Each scene shows the same named points in several views. A view is turned or mirrored, shifted and resized as a whole, has a little noise and may leave points out.
(in the rows, 128 means zero)

Scene 1
View 1
z_797: [125 119 131 134 147 140 163 143 126  99 122  97 111 114 121 108 136 169
 103 127 153 145 123 146]
z_76: [131 122 128 156 151 155 173 122 119 120 132  93 127 116  92  92 126 190
  99 103 173 124 110 148]
z_706: [138 114 126 121 149 135 156 167 134  80 121 114  90 114 162 113 135 149
 104 139 128 162 135 142]
z_321: [154 108 146 155 129 118 158 131 132 140 109 121  99 133 115 106 126 165
  98 104  80 142 130 134]
z_939: [156 109 146 164 130 123 162 122 128 148 111 119 107 134 101 100 123 173
  97  94  87 133 126 135]
z_579: [138 113 133 132 141 129 158 150 132 102 116 111  99 119 138 112 133 158
 102 128 118 154 133 140]
z_679: [127 121 127 143 150 151 170 133 122 106 130  92 120 114 107  99 131 180
 102 116 172 133 115 148]
z_656: [121 107 155 131 111  96 148 123 135 137  90 101 105 129  99 131 144 157
 105 133  75 154 135 137]
z_712: [120 108 153 123 114  98 148 130 135 128  93 101 102 127 108 132 147 154
 105 140  80 158 137 139]
z_546: [134 104 158 132 109  90 146 129 138 140  88 113  96 133 111 130 141 151
 104 132  52 158 141 134]
z_418: [155 114 132 155 147 141 165 142 129 118 125 118 103 125 127  94 120 170
  97 103 121 137 125 139]
z_339: [145 118 132 163 148 150 171 122 121 130 129 103 121 122  96  90 122 187
  98  94 150 122 113 143]
View 2
z_712: [147 116 107 146  89 144 120  80 120 165  92 116 135 116 107  96 126 129
 127 156 117 134 160 102]
z_339: [138 113  80 159 118  74 114 125 110 100  99 144 119 144 150 140 115  77
 114 122 123 133 130 140]
z_797: [131 105 101 150 100  94 143 127 140 129  93 135 121 127 131 117 116 115
 125 129 115 138 124 150]
z_706: [146 125 113 161  84 105 165 131 170 158 104 114 132 116 134 103 113 133
 151 125 120 153 127 154]
z_76: [126  98  84 150 118  72 122 130 114  97  92 151 115 142 143 137 116  85
 108 123 116 129 123 150]
z_939: [164 139  85 168 105 109 100  93 101 136 107 121 136 137 144 126 117  85
 127 136 133 140 163 101]
z_656: [148 118 103 146  91 144 110  76 111 161  92 117 135 120 109  99 127 122
 123 158 119 133 164  94]
z_546: [162 133 106 154  86 152 110  71 113 174 100 107 141 117 113  96 126 123
 134 158 124 139 174  86]
z_679: [127  99  94 149 108  82 137 133 133 113  93 144 118 133 136 125 115 103
 118 125 114 134 120 156]
z_321: [166 141  92 168  97 116 110  94 113 147 108 114 139 131 140 118 118  97
 135 138 131 144 163 102]
z_418: [156 134  90 169 101  91 128 120 130 131 108 123 130 135 151 127 112  93
 136 123 128 146 140 133]
View 3
z_546: [ 99  85 143  67 117 170  78 124 169 128 120 186 142 101 167 122 147 110
 218 177 103 102  77 111]
z_418: [169 108 159 104 113 154 124 126 126 132 106 136 127 161 106 124 120  92
 153  80 103 167 133 124]
z_797: [168 103 152 161 129 157 114  94 128 150 112 126  80 119 101 110 122 103
 130  72  84 155 104 124]
z_656: [113  81 129  96 124 179  87 106 160 138 131 172 128  99 156 116 151 101
 201 172 102 106  68 120]
z_579: [137 111 177 118 121 140  94 122 141 133  93 153 100 112 124 118 114 117
 161  82  81 145 113 103]
z_712: [109  86 139 103 126 172  82 105 161 138 123 173 115  87 155 115 146 111
 196 160  94 104  69 113]
z_706: [136 122 201 138 124 125  86 120 139 133  79 152  76  97 118 116 101 129
 149  51  62 146 116  93]
z_939: [157  89 129  68 109 177 127 129 138 129 127 150 165 169 123 127 142  79
 184 138 126 149 117 135]
z_339: [208  93 118 138 119 181 152 101 112 151 133 108 124 180  81 116 136  70
 126  82 119 182 125 153]
z_76: [210  92 114 168 126 182 150  85 111 158 136 101 101 163  75 110 136  73
 112  78 109 179 114 155]
z_679: [194  98 132 174 129 168 136  88 118 156 124 110  85 139  84 109 127  87
 113  68  95 171 111 140]
View 4
z_321: [129 126 116  53 117 149 103 132 168 105 129 146 146 170 142 133  84 135
  73 143  98 136 141 118]
z_797: [103 119  61 129 142 184  95 167  99 168 169 114 143 110 175 152 136  98
 117 140 110  93  92 141]
z_939: [120 126 108  50 114 147 100 134 160  78 152 158 154 188 133 124  78 139
  89 141 110 144 126 125]
z_706: [116 128  92 123 147 184 100 179 131 215 114  80 130  78 202 171 134 105
  83 134  72  84 161 134]
z_579: [122 125  99 101 139 172 103 159 142 177 121 102 135 109 178 158 118 112
  81 139  84 102 145 126]
z_418: [101 131  88  91 132 166  85 180 134 118 164 128 153 146 166 137  98 135
 111 130  93 114 152 147]
z_656: [155 111 122  55 113 156 138  72 168 144 101 146 129 151 129 152 109  93
  47 165 120 135  73  81]
z_546: [163 115 142  39 111 148 141  71 191 143  73 143 125 155 129 154  95 105
  29 162 104 140 108  75]
z_76: [ 79 117  33 128 139 180  78 179  73 102 227 142 162 150 153 127 122 110
 156 138 135 107  64 159]
z_679: [ 87 119  39 134 144 185  83 178  77 139 206 123 153 125 168 140 133 104
 142 137 124  96  76 155]
z_712: [160 111 115  67 118 163 142  73 163 171  88 132 123 134 136 163 120  84
  43 166 117 126  71  80]
View 5
z_712: [136  78 159 134  90 130 147 154 116 163 139 146 165 136 176 115 103 126
 150 152 142  77 119  83]
z_321: [ 86 107 113 113 106 117 144 151 151 178 116 168 126 113 126 108 110 142
 125 111 119 125 146 115]
z_418: [ 66 127 101 118 148  97 159 132 163 162 109 123 154 120  92  81  95 167
 114 135 104 154 138 136]
z_679: [ 63 136 119 141 191  88 191  94 142 145  95  80 202 152 105  67  82 153
  93 182 130 188 112 104]
z_797: [ 86 117 129 139 168  96 179 113 144 139 116  76 205 147 114  69  77 163
 116 184 121 150 113 113]
z_706: [110  95 121 128 140 100 156 145 165 128 149  64 208 130 104  58  63 201
 154 182  81  89 125 156]
z_579: [103  98 122 124 128 106 155 144 157 145 137  99 184 126 116  77  80 177
 144 161 100 103 128 138]
z_546: [136  73 151 122  66 138 131 173 124 175 141 178 134 122 177 129 114 126
 157 122 137  65 134  91]
z_656: [131  83 156 133  90 131 149 154 114 171 130 161 152 136 181 124 112 115
 144 140 152  86 125  74]
z_339: [ 39 152 103 130 186  88 186  96 148 167  75 117 163 138  93  80 100 139
  76 147 136 216 127 101]
View 6
z_418: [185  98 140 107  89 146 137 116 137  77 167  67  97 100 100 126 143 124
 143 148  67 128 111 127]
z_579: [137  99 118  99 143 142 109 125 113 116 150  81 119 105 105 124 166 112
 147 153  87 138 127 127]
z_712: [ 92 120 129 145 150  96 135 124  76 128 137 110  91 162 104 165 150 113
 122 166 154 106 137 165]
z_546: [105 123 109 145 147  89 177  99  78 142 137 104  75 184 107 168 138 100
 110 184 164 111 116 167]
z_339: [200  97 198 136  38 145 117 137 147  20 179  80  89  86  92 142 132 157
 143 118  52 104 134 140]
z_321: [159 110 128 130 103 115 173 100 113 101 157  82  75 147 103 152 129 114
 123 169 114 115 106 150]
z_76: [180  95 211 139  47 145  87 155 140  12 174  88 100  74  91 141 145 164
 149 106  49 102 148 143]
z_656: [101 122 136 157 136  90 150 118  79 120 140 112  79 171 102 172 141 116
 117 167 157 102 132 171]
z_939: [184 112 145 140  72 116 186  97 122  80 165  79  62 145  99 156 117 121
 119 164 107 108 104 152]
z_797: [144  95 170 118 104 144  77 151 123  64 159  90 121  83  95 131 166 143
 152 122  69 120 147 135]

In a view up to two points have been moved. Name them for each view, in the order of its rows, or write -.
view 1: z_579, z_339
view 2: z_679
view 3: -
view 4: z_712
view 5: -
view 6: z_321, z_797
